Each row is a point on a tangle of strands that fork and nearly touch. The rows are in no order.
Two points are linked if the straight distance between their rows is under 123. Some points are linked to none.
Kileb: [  1  17 -39  -5 -29   7  -8  26  -9  15   4  17  40  19  -3 -21 -37 -50
  24  15 -16 -40   3  -1  13  -4   1   5 -35 -33 -64  39 -22 -31   8   2
 -32  10  33   7 -19 -10]
zom: [ 46 -33 -42  25 -12   9  12  28  12   6 -16 -22 -39  12 -37   3  35 -40
  25   0  -6  -6 -31  18 -19  51 -23  17  -2   3  13 -41  40  27 -20  36
  20  12  -4  14   2  58]
Logu: [  2  17 -18  14  10 -10 -18   0  -6  15 -13   4  12  -8   0  18  22  -4
   7 -13  30 -49  25 -19   4  10   0 -34 -17 -24 -28 -13   6  -8 -16  12
   5 -23 -14   3  20 -10]
kirel: [-12  27  -8 -22 -40  37 -24  20 -12  19   2  12  52  20  11 -10 -55 -45
   7   7 -17 -12  -5  16  24   4  15  35   0 -30 -52  55 -33 -41  20 -25
 -48  10  16  -1 -11  -5]
gebi: [ 35  61 -54  36  25 -17  19  -6  49  24  -2  13  22 -22 -28  10  45   6
   3  24  53 -19  42  -1   7  19   6 -31   2 -18 -37 -46  17 -31  -4  33
   4 -14  14   0  46   4]
seg: [-21  43 -18  12  11  12 -19 -40 -24  39  13  20  49 -13 -24  10 -22 -10
 -45 -37 -30   8  40  48  34 -11   7  42 -11 -21   7 -20 -36 -22  19 -15
  -9   0  -9 -21   2  21]
Fiko: [-52  -4  39 -27 -12   1 -24 -21 -19  -2  -5  18  -9 -22  52  28  11  19
 -24 -34 -16  28 -15 -16 -14 -28  13   5  -1   7  12 -32 -30  10  -2 -21
   8   6  -6 -23 -24  24]
Kovol: [ 59  -2 -62  -9  12 -19  43  31   2  17   1 -11  13 -22 -20   6   8  32
 -22  26  32   1 -21  19 -39  36  -8  -6   3  29 -14 -17  10   7  -5  18
  -4  -3   3 -18  19  43]
mitu: [ 31 -52 -25 -16 -10  21   4 -17  19   1 -43 -30 -47  16 -19   8  25   5
  29   6 -14 -24 -32  22 -29  23  17   7  33   0  36 -20  15  22 -16  20
  25  -2   5  -7 -37  12]
zut: [-70 -13  33   2 -24  44  20   5  12 -31   6  41 -28  24  68  -8  -3 -43
  34  18 -17  51 -15 -19  33 -28 -14  26  26   0 -40   8  -2 -10  16 -23
 -35  25  34  15   1  -6]
Dolek: [-30  16  33  37  29  -2 -33 -26 -18 -13 -22  -9  27   4  22  29  14 -17
  10 -64  11 -18  54 -22  24 -17   7 -19  -9 -34  15  -8  -5  -7  16   1
  17 -22 -16   3  28 -11]
Mamik: [ 30 -59  29  -1 -28   5  -1  10 -14 -28 -23 -35 -52  33  15 -11 -15   3
  39   6 -19  11 -12 -25 -33  21 -16   3  -4  19  59  33  33  20 -13 -16
  29   6  -6  -1 -44  -7]
kulo: [  8 -12 -38 -26  -9 -12   9  23 -22   7  -2 -60  11   3 -39 -11 -47   5
   3  -2 -30  -4 -35  11 -40  32 -32  35 -24  39  18  21 -26   8 -17   0
 -15  12   1 -17   6  59]
Pufon: [-25  30 -13  22 -18  24  31  -8 -10  25  20  26  13  11  -8  -9 -31  13
 -19 -16   5  17  14 -20  30 -47  -9  23  17 -11   7   6 -23 -10   3 -16
 -16  -6  18 -15  32   7]
Gat: [ 68 -20 -58  11   4 -17  37  36  19  15 -10 -26  -3   6 -40  -2  10   6
  20  14  25   7 -34  18 -44  54 -18   7   4  15   1 -31  28  14  -7  39
   9  15  13 -10   8  69]
bofit: [ 50 -33  -8  -9  24   1  26 -28 -23 -12  -7 -50  -3   1 -53 -30 -19   2
  38  22   3   1 -30  -8 -20  -5 -12 -16  17  21 -16  18  -4  26  30  45
  10  20  13 -13 -40  -2]
Gegem: [-40  15 -14 -40  -8  30   4 -10 -21  20   6  10  -5 -12  21  12 -10  14
   7   6  12 -35 -18  -2  -2 -13  31  -4  20  -6 -20 -10 -30   2   7  12
 -26 -20   6 -12   0   4]
veb: [ 62 -18 -13  24  31 -19   6   7  24 -13 -13 -13  -5 -30 -27   2  24 -15
 -37   4  -5  -8  32  21   4  20 -29   1 -30  36  -1  19  23 -13 -13 -17
  15   1 -12  -6  -7   7]
ruv: [ 63 -25 -29  -7   6 -17  34   5 -23  24 -10 -45  28   3 -44 -33 -22  16
  40  17  21  21 -48  -6 -49   4 -14 -20  11  15 -14 -10  -6  30  19  59
  23  17  11 -17 -26  29]
Dudob: [-12 -48  25 -37 -26  38 -21   8 -10 -30 -34 -23 -47  23  50   8  -8 -27
  37   3 -49  22 -31 -11 -28  16   3  20   6  17  27  26  14   6  -3 -19
  14   5  10 -18 -40  13]
ketu: [-38  33  34 -33  17  22 -48 -50 -15   5  -4  -1  13 -26   7  28 -33 -14
 -20 -18 -27   6  38  39   9 -10  20  25   1 -42  -7  25 -33 -26   3 -43
 -18 -33 -14 -31 -17 -22]
kegel: [-12  18 -30 -34  -4 -48 -24  14 -16  22  18  -9  45  16 -18 -39 -60  27
 -18  24 -31  -8 -28  35 -24 -27   3   2 -22 -20   3  26 -14 -13 -13 -36
   1 -26 -30  39 -11 -50]
vode: [-13  14 -13  20  10  26   0 -19  19   4  17   5 -32 -26 -17 -10  41  12
 -32  10 -15 -34  -7   2  30 -17  -2  11  35   4   6 -41 -32   0  12  12
 -16   3  27   3  -4   8]
Nibi: [-46   5  26 -10  16  57  27 -25  11  -5   5  39 -44  -4  16  11  27 -49
  39  45 -18 -15 -10  15  33  -2  25 -21  28 -19 -21 -27  16  35  17  37
  -3 -23 -20  55  35  -4]
pafo: [ -5 -38 -12 -35  -4  25 -18 -14  12 -13 -24 -11 -35   1  18  13  22   3
  34   4 -13 -43 -45   6 -21   6  41  -6  35   5  -5 -14   1  19   9  24
  11   1  16  -8 -34 -16]
Kinu: [ 12   2 -27 -30 -17 -31   9  30 -21   8  20 -26  24   9 -19 -22 -50  26
 -48  11 -24  16 -21   5 -22  15 -33  27 -28  34  10  30 -23  -2 -15 -33
  -4   2 -19   4  11  25]
goz: [ -7  44   6  54   6  11  15  -2  25   7   0   0   9   7 -14   1  36  38
 -10 -29  45  -2  28 -27  30 -47  15  -1  38  -3  25 -40  -5  -7   8  12
  -1 -10  20   2  56  -8]
Nelok: [ 13  -8 -56 -25   9 -15   1  13 -22  16  -6 -18  10 -30 -39 -10 -15 -11
 -12   3 -19 -19 -18  22 -26  48 -13  29 -38  16   0  -3 -11  -1 -42  12
 -12   2   5 -18  -4  55]
Dogen: [-48  12  42  30 -29 -26  22 -25   2 -17  23  29 -13   5  22   0  10  34
 -19 -49  16  66  30 -39  16 -46 -15  24  11 -15  18 -19 -15  -5 -12 -23
 -14  29  10 -16  -8 -12]
Giliv: [-26  19   1   4  10  21 -14 -29  -2  -3 -13   2  -3  -8  10  19  13   6
   2 -22  19 -38  28  -6  17 -24  12 -20  11 -22 -11 -12 -13  -7   3   0
  -4 -18  -4 -12  13 -21]
Telem: [-11  -8   8 -14  22  20   3 -11 -34  -2  -6   0 -45  -7   1  11  -5 -40
  37  25   5 -27  11  -7  -2  28  -7 -28   2 -19 -33  24  29  35  16  18
  10 -31 -14   3  -2 -10]
rel: [ 57  26 -24 -16  20 -27  26  20  35 -13  21 -10  36 -25 -11   2  18  61
 -57   9  26  17  14  20 -29 -10  12 -18  13  31  13  -2  12 -15 -10 -23
  -5  -9 -16  11  36 -24]
guk: [-18   8   9 -20 -37 -28   7   7 -14  -7  36 -11  10   8   4 -14 -49  36
 -58  -5 -30  47 -16 -11  -8 -12 -38  42 -24  32  32  14 -21 -18 -19 -50
   6  12 -19   8   0  22]
Bato: [-22  -5  11 -35  22  10  10 -46   9 -26   3 -11 -44 -32  -5   5   5  41
 -35  -7   0   4  -7   1  -8 -25  10  23  22   8  17 -10  -9   2 -11 -25
 -14  -4  -5 -20 -19 -11]
Kub: [-62 -18  64   0 -22  12  23 -19   8 -41  14  37 -54  10  50  18  30  -4
  48   9  28  28 -33 -37   0 -19   8 -24  45 -20 -11 -30  21  30  10   5
  -8  -3 -15  38  20 -22]
duzu: [-53  32  30  12   9  43 -42 -17 -20   8   0  30  25   1  48  19  23 -75
  23 -48 -32  -3  34  17  37 -16  41 -23 -22 -34 -11 -24   3  11  25  23
 -13  -5   4  11  35 -10]
mazis: [ 10 -22  32   1   0  24  29  -4 -29 -17  15  -5 -50   9   0 -16  -2 -30
  44  27   9   6 -24 -26  -3  19 -17 -20   8   0 -15  19  40  58  37  16
  11  -6 -24  26   8  -4]
Ronud: [ 84 -52  -5  15  -5 -22  19  -4  18 -12 -24 -49 -16  43 -38 -28  -5  34
  29  14  -3  28 -18  10 -38  11 -24  -2  -8  40  67  15  13  15 -10  17
  18  24   7  21 -47  -3]
Bupo: [ 69  -7   2  -9  -2 -22  15  27  48 -22  10 -25  16 -21  -5  11  44  62
 -45   8  42  28  -3  14 -37   0  21 -23  28  46  29 -21  38  -8  -3 -19
   4   6 -31  -7  23  -9]
riru: [-39   3  24  -9 -60  -4 -13   4  -4  -8  25   8   5   4  38  -8 -24  20
 -35 -12 -39  35 -21 -25  10 -35 -31  36 -21  10  20   3 -32 -30 -14 -40
   7  17  -2   2 -24  10]
rofo: [  0 -12   1   4 -36  18  21   8   8   2  27 -10 -32  12  -1 -17  20  39
  25  33  13 -17 -66 -22  -1 -10   3 -15  54  22  -6 -40 -15  22  37  41
   3  12  37  16 -14   3]
Datu: [ 57 -35 -30   3   7 -43  18  14   8   7 -31 -32  11  23 -40 -31 -21  24
  31  25 -14  11 -24  24 -51  12 -19  16 -38  36  51  25  -8   0 -36   3
  21  23   6  23 -30  19]
kapu: [-60  -2  41  -3  10  47   5 -12  10 -44  -7  30 -20  30  59  16  -3 -46
  64   5   1  -5   8 -27  13 -17  17 -19  27 -33 -25  14  11   0  30  -3
 -16 -12   2  29  40 -56]
muke: [ 63 -32  32  15   3 -16  -6  28  31 -30   0 -22 -14  -5  -6  14  30  34
 -25  -2  46  11   5 -14 -27  15   1 -32  10  36  26  -9  62   3  -5 -21
  13   5 -39  -6  13 -23]
nak: [-12 -15  31 -15   9  -7 -29 -17 -16   6 -16  -8  -2 -25  26  18  13  25
 -34 -38 -13  12   5   6 -12  -7  13   3 -22  29  39 -27 -10  16  -8 -20
  22   1 -33 -24 -22  22]
Pufe: [  1  15 -21   4 -24 -23 -22  32 -17  28  -3  22  38  13  -9  -2 -28 -31
  -3  -1  -6 -41  21 -15  18  13 -12  -4 -48 -44 -39  44  -7 -13 -17  -6
  -2  -4  10  -3  -7  -6]
pevo: [ 46 -20  -7  10  19 -16 -12  27   9  14 -21  -5   3 -28   1  36  50 -11
 -27 -11  33   2   4  31 -19  39  10 -18   1  17   7 -46  55  13   4  10
  32   1 -48 -23  11  30]
fesiv: [  9 -16  21 -15  39  -8 -21  -9 -25 -15 -22 -21 -43 -18  -9  23   7 -20
  17  16   6 -21  34   0 -12  44  -9 -17  -1 -10 -10  37  35  28   0   0
  32 -40 -18 -27 -17 -20]
liv: [ 13 -26  18   6 -23  25  27 -13  12 -40  30 -15 -44  16  -4 -36   8  15
  29  23  -6  -1 -52 -32   5 -17   1 -15  39  24  -9  -4   2  18  44  34
  -5  30  38  19 -30 -11]
sim: [ 41  30 -36  28  27 -58  -1  23  16  24  -5  28  68 -14 -11  12   4  -3
 -54 -15  16 -11  47  10   8  14  -8 -16 -44  -5  -7   6  -1 -28 -17  -6
  24  11 -13  -4  28   2]
fuv: [-10  25  37  62  31 -27 -22  -1 -29   8 -13   3  48  26   7  25  -6 -22
  -7 -73  16   1  80 -25  44  -1  -1  -8 -15 -28  15  18  11  -3  27 -13
  32  -8 -16 -10  42 -11]
vinen: [ 14 -16 -28 -17  18 -14 -31  12  -4  -2 -28   6 -18 -16 -18  -2   0 -62
  40  18 -31 -33  -3   6 -15  46   4  -3 -53 -29 -12  28  24  -1 -33  24
  17  -6  22 -12 -53  10]
zapo: [ 21  42   2  32  13  -7  44   0  24  -7  33  14  35   3 -15   3   7  48
 -67 -40  24  56  39  -4  16 -42   5  13  23  19  34  -8   1 -19  11 -28
 -16  12   2  -9  43  -6]
dumeb: [-23 -44  53 -17 -27  21  16 -16  11 -37  18   8 -68  19  22   1  22  -2
  55  27  20  18 -70 -22 -20   5  19  -9  55 -11  -1 -31  36  51  39  29
  14   9 -17  27  -6 -23]
Mavoz: [-31  18  20   2   4  30 -57 -17 -36  18  -4  20  19 -16  39  10   8 -72
 -13 -43 -45  -4  36  28  33   2  24 -20 -43 -27 -22  -4   2   1  11  11
 -19  -8   6 -15  -7  12]
nupuv: [-54 -12  47   4   3  34 -34  -9   1 -51 -10  14 -11   9  73  17  14 -43
  31 -28 -12  -1   7 -31   6 -21   9 -17   9 -25  -5   9   2  -1  17 -21
  -2  -8   2   7  12 -46]
Zil: [  4  14  28  27  22 -14  -6  17 -30  11  -7  12  16   7   8  20 -16 -11
 -48 -32  10   5  70 -12  32  17 -25  -7 -16 -11  -7  42  12  11   6 -30
  23  -7 -31 -25  23  -4]
Zopeb: [ 58 -41  -2  21 -35  -9  -1  10  40 -20  17 -38 -35  18 -31 -32  24  42
  13  12 -18  -1 -44  -8 -14  -1 -26   6   9  58  48 -23   8  10  -3  22
  24  22  24  27 -35   3]
pelet: [-53  20  28 -38   7  41  -4 -43 -17   3   5   7  -8 -19   8  13 -46 -16
 -11   6  -6  23  11  16  19 -12   7  29  18 -41 -26  42 -32 -24   7 -45
 -36 -22   1 -33 -10   5]
Diru: [-53  15  25  -8 -36  31   0 -18  36 -29   8  36  14  16  22 -10 -29 -11
  12  -6 -18  56 -11   8  25 -47   6  71  40 -34 -16  18 -38 -48   2 -51
 -50  31  31  -8 -21 -29]
kamar: [-79  -6  52 -16  -9  32   6  -2  -9  -8   6  55 -30   6  73  35  30 -25
  39   0   1  41 -32 -10  -1  -8  18 -24  29 -16 -20 -43  -2  24   1  12
  -4 -11  -3  15  25  10]
vek: [-25  43 -24  21  22   8  -6 -27 -24  52   1  21  31 -15  -9  24   7 -21
 -25 -48   3  -6  66  32  41   5  25   5 -16 -14   0 -33 -10  -8  26  19
  -6  -2   4 -23  23  30]
Ruda: [-69  16  34 -13  21  54  26 -34 -20   9  -4  25 -38  -5  23  18 -36 -34
  28  22  -1  29  16   0  35 -12   4  -7  21 -32 -26  30   1  -1   7 -17
 -29 -28   2  -6  12   3]
Bevu: [-46  31   3  24  19  44  26 -22  -3  28   1  27 -20  -6  -4  14  15 -41
  22  13  12 -12  34   5  44 -16  14 -18  17 -18  -8 -27  15  11   4  30
   3 -31 -11  35  50   7]
Ridi: [-59  14  38  -5  -8  40 -27  -2 -28  10   1  42   7   2  59  34  37 -36
  16 -33  -5   2  -8  -7  14  -6  33 -30  -1 -21 -12 -42  -3  24   5  32
   0  -9 -12  12  40  13]
roked: [ 31 -38 -11 -22  32  -5 -18 -27  11  -7 -47 -25 -44 -13 -25  21  16 -13
  24  21  -6 -30  15  19 -27  33   9  -3  -1  -4  22  16  26  12 -22   5
  34 -25 -11 -21 -39 -16]
zibo: [-76  -5  55   6   1  29  47 -21  13 -30   5  43 -36  28  41   3  -8 -18
  65  26  17  22  -4 -33  17 -33  15 -24  40 -24  -7   3  20  22  13   2
 -19  -8  -3  41  27 -33]
Bisa: [ 31 -53  -8 -15  18  15   9 -20 -16 -23 -50 -58 -26  31 -27 -11 -17 -36
  67  16 -40  -1  -4  21 -33  35  -7  -1  18  -9  24  37   2  20   5  29
   9  21  10 -22 -54  25]
kud: [-63   7  31   5 -12  43  25  -3 -15  -1   6  34 -28   6  46  -1 -10 -33
  12   1  -8  33   0 -26  36 -33 -11   4  14 -17 -24  13  -7   3  10 -22
 -30  -2  10   0  13  14]
zez: [  2 -22 -18 -39 -18 -36 -44  34 -20  20 -29   2  23   0  12   5 -15  -1
  26  -3  -4 -42 -21  -6 -37  20  30 -15 -44 -10  12  16  -7   1 -48   3
  19  -6  -9  -5 -31  -9]
Kod: [ 53  13  -9 -13  32 -61   6  22  19 -15  13 -14  41  -4 -26  -8 -22  52
 -25  11  33   3  23  10 -31   1 -10 -22 -26  14   9  43  11  -9 -18 -25
  12 -14 -13  20  12 -57]
zagiz: [-40 -16  -6 -36  -4  41   0   6  -4   9  -2  22 -26  -1  37  16  20  -4
  26  17   0 -33 -45  13  -4  -4  47 -14  37   5 -32 -33 -14  10  13  33
 -17  -5  18  -6  -4   3]
sif: [  4 -28   6   5 -24  15 -25  21 -11  -2 -11   3 -17  -1  31  -1  17 -31
   4  -8 -33 -36  -6 -15   2  -1  -8  -3 -31   4  -4   2  12   7  -7  -7
  16   2  -7   6 -13  -1]
Nub: [-35  16  17  -3 -44 -32  34 -12   8 -30  52  20 -26   7   0 -11  -5  61
 -33 -15   7  75   1 -39  -3 -46 -24  38  16   4  17 -12 -27 -17 -26 -17
 -28  28  25   6 -12 -13]
Zit: [-37 -14 -15 -32 -47  34  -9  28  -3 -17   9 -40   2  19  19  -5 -24 -24
  39  15 -43  -1 -69   5 -16   7   6  48  13  47 -16   3 -40 -15  21  19
 -36  37  37 -11 -16  47]
Forof: [-27  11   4  -5 -55  29 -23  19  -2   6  10  17  32  24  29  -6 -32 -12
 -21 -11 -31   3 -10 -13  19 -28  -7  40 -14 -15  -7  26 -36 -34   4 -49
 -23  14   8   0 -12  -6]
mevon: [ 65   4 -15  32  22 -23  17 -10  23 -14  19  -8   6  -1 -42 -27  -2  14
  15  21  42  -5  27 -29  -4  -5 -27 -46 -16   0 -30  31  23   7  28  17
  -8  -4  22  21  -2 -33]
vuna: [  3 -12  13 -41   4   7  10 -20 -20 -25  26 -61  -6  -4 -34 -40 -55   9
   1  20 -26  12 -22   7 -15  -1 -10  34  -2  17   5  56 -18   2   9 -19
 -26  13   5  -6 -38  -7]
vada: [ 22  -9 -20 -28 -12 -17  27  15 -46  32   3 -15  12   7 -14 -14 -37  40
  11  23  23 -13 -30 -19 -35  10  -4 -22  -1  13 -31  12 -11  26  14  29
   3  -1   1  -9  -9  15]
tubad: [ 24 -35 -23 -20  16 -10 -16   9 -16   0 -48 -31  -3  16 -32 -13 -22 -35
  51  27 -39 -21 -10  22 -34  32   4  19 -33 -12  11  46   0   2 -30  16
   5  11  16 -10 -65  17]
fata: [ 59   2 -17  32  31 -41 -11  23  29  -3 -25   3  14 -30 -12  26  51 -19
 -23   5  34 -23  28  15 -11  33   0 -34 -22   9 -15 -19  50 -10  -4   2
  31   2 -25 -12  15  11]
Kivo: [ 37   7  -1  17   8 -13  19  38 -25  13   5  10  10  12  -2  13 -12  -8
 -50  -4  20   6  34 -17  14  27 -37 -17 -18  12 -28  52  12   7   2 -16
  14  -8  -7 -16  27  11]
zazig: [-10   8   3  27  10  35  30 -25  35  -6  16   9 -53  -2 -27 -18  37  20
  -2  29  23 -19  -2 -10  49 -24   0 -18  56   0  -4 -30   4   8  21  27
 -14  -3  31  18  21  -7]
tak: [-66   8  37  21 -17   2   1 -37  30 -28  11  34   1   0  19  -1   8  14
   5 -36  -7  44  15 -16  27 -71  13  41  33 -35  16  -8 -34 -24 -12 -35
 -32  26  35 -17 -13 -41]
Nisi: [  6 -53   6 -26  -7  37   0 -18  -5 -40 -44 -56 -30  34   2 -10 -21 -23
  60   7 -59   8 -30  17 -30  15   8  20  28  21  33  38 -12  12  15   6
  -5  41  16 -16 -51  13]
gunek: [ 15 -13 -24 -39  -8 -29  -5  27 -36  26 -13 -11  16   1   6   6 -21  42
   8   2  20 -25 -19 -12 -43  23  16 -11  -9   2  -3   7 -11  21 -19  -3
  20 -16 -21 -11 -12  -1]
ranik: [ 30  13 -13  -7  30 -71 -20   8  10  -1   5  -2  45   2 -35 -20 -41  29
   2  30  12 -26  11   5 -21   3 -13  -9 -48 -13  -8  60  -2  -8 -25 -13
  21 -21  -9  19 -20 -52]
timal: [ 11  30 -58  10  20  -3  28  -2 -12  35   7  11   4 -30 -33   2  -2 -31
 -13  20  12 -22  28  13  15  38 -27  -2 -26  -6 -41   0   2 -17  -5  25
 -12 -12   9 -11  17  35]
fupo: [ 21  -2  30  36  42 -56 -36   8  -8 -21 -29 -20  52  -6   7  23  23  10
 -21 -31  33 -34  59 -10  10  16  -9 -32 -26   2  14   6  13 -23 -15  -9
  36 -18 -47   4  21 -20]
Tum: [  8  44  14  68  24 -17  15  -8  32  -7   3  -2  44  -1 -16  11  33  48
 -28 -60  41  24  50  -8  33 -45  24  10  34  13  38 -32  11 -15  35   4
   6  11  10 -13  55   0]
laz: [ 39 -36   1   6   7 -45 -16  36 -12  27 -36   5  13  -5  -7  -4   2  -4
 -26  -1 -19   2   3  21  -6  25 -16  13 -67  43  48  25   5  -9 -58 -22
  37   9 -34 -10 -13  17]
bor: [ 37  -6   3  35  -5  22  24  -2  36  -8  28  -5 -56   7 -37 -29  45  11
  -4  35  25  -4 -30  -8  28   1 -25 -25  47  13 -17 -41  35  29  33  31
 -13   1  20  36  24   4]
sog: [-32  23   7  34  -1  14  14  13 -17  36  10  33  -3  -3  22  15  36   4
 -31 -25  19  12  13 -12  30  -9  -7  -6  20   5   3 -62  -3  20  26  21
  -2   5  -6   0  30  54]
nivir: [-54 -18  27 -46 -15  34 -22 -20  -5 -18  -8   5 -31 -25  51  27  17  -5
  -8  -4 -33  36 -45   4 -14 -17  15  29  19   6  -5 -21 -33  -3 -14 -19
 -19   8  24 -32 -29  30]
fuvi: [ 13  40 -16  -3  34 -27  24   1  19 -10  42   0  27  -7 -13 -10  -6  53
 -75 -17   1  45  29  29  -6 -32   8  13  16  11  33  -9   0 -23  -2 -37
 -10  -7 -26  11  29 -39]
Tefo: [ 29  51 -64  17  27 -21  34  -6  18  34   6  13  23 -16 -35   5  -2   4
   0  29  48 -15  36   8   5  23  -7 -22 -16 -14 -49   1   3 -18   5  28
   1 -21  22  -3  29  10]
tavo: [  3  -7  -9 -34   2 -59 -35  26 -15   9 -18  -7  40   5 -15 -26 -37  14
  19  33 -13 -32 -23  15 -30  -5  14   6 -50 -11   5  50 -20  -4 -34 -16
  17 -13 -15  13 -40 -37]
sivub: [-32  30   5 -11 -20 -30  21 -15   7 -13  64  10   7  17 -21 -25 -46  58
 -47 -29 -14  72  -1 -10  -8 -41 -12  34  17 -22  26  -7 -16 -13 -18 -48
 -28   6  -7  24  10 -38]
Lumi: [-23   9  39 -40  -7  12 -86  -1 -40  20 -10  12  46 -16  37  18 -12 -53
 -19 -33 -43  -3  24  34  14  20  39 -22 -49 -26 -16  17 -15 -18 -17  -2
 -19 -12   8 -32 -17 -10]
napob: [ 68 -27 -25   0  15 -58  16  53   5  12 -27 -11  22  14 -26  -7 -14  23
  -6  22   3  18 -16  14 -33  34 -20   4 -48  40  34  43  11   8 -44  -8
  31   7  -4   5 -10  14]
funus: [-50  -8  18 -28 -13  61 -22  10  22 -28  -3  16 -19  12  52  -3 -13 -39
   9   8 -31  26 -36   5  20   3   1  42  17  25 -54   8 -28 -30  28 -21
 -50  20  42   1  -9   6]
Kezed: [ -6   0 -47   1  -4  19  -1  11 -26  25   8   9  -7 -31 -16  -6  18 -43
 -17   0 -14 -28   1   9  12  32 -12   7 -31  11 -19 -24   0  -4 -20  29
 -15  -2   7  -7   8  49]
nar: [ 24 -19 -21   1  25  -3  18 -24 -12   2 -10 -12  -8   0 -27 -29  -6 -40
  62  49   2 -26 -23  -6 -10   4   6 -38   4 -11 -54  13   9  21  42  65
  17  11  15   6 -28  -6]
bevig: [ 43  29 -35  16 -21   2  44  33  23  13  39   5  27  -5 -10 -12  16  67
 -51  16  32  27 -15  -8  -4  -2 -22   0  30  39   7 -30 -12   5  15   6
 -18  -6  29  16  46  25]
vadi: [-28  37 -32  30   5  21  37  -1  -4  52  -2  15  10   6 -15  14  -9   1
  27  11  40 -28  33 -14  35 -12  19 -22  18 -17 -12 -23   2 -14  -3  41
  -8 -36  10  11  60   2]
Regan: [ 22  -5 -44  13  17 -13  12 -11  16  14   3   9 -16  -9 -27 -25  25 -39
  66  44  14 -42 -45  -4  -5  24  12 -31   2 -31 -52 -34  26  17  21  78
  14   3  19  24 -13  15]
lopa: [-37  33  28 -28  -4   6 -82 -25 -18  27  -9  12  77  -9  12  22 -36 -22
 -16 -32 -32  -5  35  51  12  -3  39   9 -24 -51   4  20 -44 -39 -10 -30
 -12 -14 -19 -19 -10 -26]
Mure: [-33  11  22  19 -33  15   9  19  -7  26  19  23 -22   8  30  25  39  27
  -7   2  45   8 -28 -28   7  -9  -4 -21  39  -6   1 -74  11  25  10  23
  11 -11 -21  15  41  36]
Fekeb: [  5  11 -44   9   6 -11 -12  -7  25   8  -3  13 -16 -22 -12  -6  44 -21
  39  19  24 -65  -6  -5   3  19  12 -36  -5 -38 -39 -35  22   1 -10  47
  10  -7   7  17   4 -10]
bal: [  4   3  19   3   7  -7 -18 -27  13 -24   8  -5   0  -7  -5 -11 -15  21
 -26 -14  -5 -22  29  -8  11 -28  -9   5 -21  -1  17  31  -5 -14 -14 -47
   2 -13 -16  -1 -23 -59]
kul: [-18  11  15  11 -44   4  16  19  16   2  31  13 -31  12  15   3  30  56
   2  19  41   0 -45 -40   3 -27 -10 -20  55   1   8 -51  -7  11  17  23
   1   9  24  19   5   3]
Kam: [-56  -7  11 -34 -39  38 -14   9  28 -34  10 -28  -4   1  34  -7 -24 -22
  19  16 -38  24 -56  12   3   1  -8  64  20  34 -33  21 -44 -28  20 -23
 -56  33  38  -5 -19  38]
zup: [ 54 -29 -38   9   1 -17 -12  37  13  23 -34   0 -14  -6 -21  16  51 -36
  -1 -14   9  -3  -5  28 -26  49   2   3 -19  -7  17 -51  53  15 -40  26
  31   9 -26  -6 -10  46]
buba: [ 13 -42  37   7 -20  24  21  -5 -15 -47  25 -19 -56  22  11 -40  -5 -26
  47  18 -19  12 -40 -43  -6   2 -16 -10  16  14  -7  20  29  34  42  20
   6  27   4  25 -22 -10]
Rer: [ 65 -42  26   1  -8 -25   8  12  11 -22  -3 -26 -37  16 -14 -12  -7  38
   4   4  18  16  -8 -19 -34  17  -6 -10 -15  47  56  27  41  12 -15 -18
  18   5 -21   3 -30 -28]
dov: [-27  -7  39   0  -3  28 -22 -26  10 -42   1   5  -5   3  36   2 -18  -8
   3 -15 -16 -16  24 -24  20 -21   2   2   1 -26  -4  43  -7 -22   1 -45
 -13  -5   0  -7 -16 -64]
badig: [ 28 -37   7   5   1 -16 -17  10  -2  17 -35 -16  -6 -11   1   5  22  14
 -18 -16 -14   4   1  21 -12   4   3  23 -32  51  63 -21   5   5 -39 -19
  39   6 -37  -7 -23  21]
mavan: [ 38  -5  19  10  30 -20   4  -4   8 -23   9 -12  -2 -26 -17  -3   1  19
 -64 -10   0  10  38  17   4  -3 -21  13 -25  38  24  27  13 -15 -10 -43
   9   4 -29  -9 -10 -28]
kuban: [ 21 -16  -8  16 -12  12   1  -1  34 -26  18 -24 -44  -8 -28 -24  37  24
 -27  16 -27 -24 -42   3  22  -5 -20  22  28  42  20 -27 -19   8  -1  11
  -3  14  36   8 -17  14]
suvaf: [ -5  45 -35  29  18   1  12   1 -13  51  -3  24  39 -22   2  13  27  13
 -42 -28  25  -9  46  17  28  11  17  -3   9  10   0 -61  -5  -2  22  24
  -9   4  -4 -22  48  42]
vok: [-25  40   2 -10  20 -23 -47 -29 -30  43   1  13  70 -11 -14  15 -44   2
 -46 -40 -32   5  52  60  22   3  16  27 -22 -30  16   3 -32 -17   8 -33
   6  -6 -40 -18   5  -2]
zaro: [-26  18 -13 -27 -11 -23  -8  -8   4  -6  43 -12  23  16 -14 -45 -47  48
 -34   5 -32  16 -16  20 -16 -44  -8  15  -1 -15  33  11 -12 -18 -13 -53
 -14 -13 -22  39  -8 -61]
vini: [ 32  14  -5  41  22 -62 -21   8  23   6 -12  15  65  -5 -19   4  -4  12
 -36 -22  12 -29  50   3  19 -11 -21 -17 -52  -7  16  29  -9 -31 -24 -27
  27  -3 -26  15  24 -41]
Futes: [ 21  24 -35   2   6 -64 -14  36 -13  38   0  34  56   6 -16  -1 -29  -9
 -41  -1   7 -20  26 -13  12  40 -13  -8 -59 -30 -25  31  -8 -11 -36  -3
  11   6   1 -11   4  12]
Tuv: [ 32  48 -37  44  10  -4  16   9  41  24   2  -1  39 -10 -18   6  39  44
  -8   0  57 -12  31   2  17 -15  10 -14  30  -5  -2 -43   1 -21   5  24
   3 -17  16  -2  72  -4]

A fork is a point with three links. Follow the links from the first point to the second and name the forks in between, in order.
Bisa, pafo => Rer > rel > tavo > Giliv
pevo, Zit => Kub > lopa
guk, Regan => rel > tavo
Nub, Forof => tavo > rel
Lumi, Telem => lopa
zom, dumeb => Kub
kegel, Datu => tavo > rel > Rer > Ronud
kirel, Dudob => rel > Rer
Datu, gebi => Ronud > Rer > rel
Zil, Rer => Giliv > tavo > rel

Follow the links from the first point to the second, and from the first to the third. Name the last point that the two ways share.
kul, Ruda, dumeb => lopa
Dogen, fuvi, Telem => tavo
nak, Bupo, kuban => Ronud
kapu, rofo, Zit => lopa
bofit, vek, fuv => Giliv
Ronud, zagiz, fuv => Giliv
zazig, tak, Nelok => rel
gebi, tavo, muke => rel
muke, mazis, Nub => tavo
Fiko, vode, Tum => Ronud

A fork is a point with three links, a tip a point with one. Leave the first point through the second and follow the links. Name the first fork or tip that comes.
kulo, Kinu => fupo
sog, Mure => Giliv
Forof, riru => rel
ketu, pelet => Zit
Giliv, Logu => tavo
zibo, kapu => Kovol
zup, pevo => Kub
Zit, Kam => lopa

Name the points in between on the shortest way along the links from the first point to the second, in order.
zom, funus => zup > pevo > fata > veb > mavan > bal > dov > nupuv > kapu > zibo > Kub > kamar > Ridi > duzu > Mavoz > Lumi > lopa > ketu > pelet > Ruda > kud > zut
vode, rel => kuban > Zopeb > Ronud > Rer > muke > Bupo
kulo, rel => Nelok > Kezed > timal > Tefo > gebi > Tuv > goz > Tum > zapo > fuvi
timal, Gegem => Tefo > gebi > Tuv > goz > Tum > zapo > fuvi > rel > Kod > ranik > tavo > zez > gunek > vada > ruv > bofit > nar > Regan > Fekeb > Logu > Giliv
vinen, Nub => tubad > Bisa > Nisi > Dudob > Mamik > Rer > muke > Bupo > rel > Kod > ranik > tavo > kegel > zaro > sivub
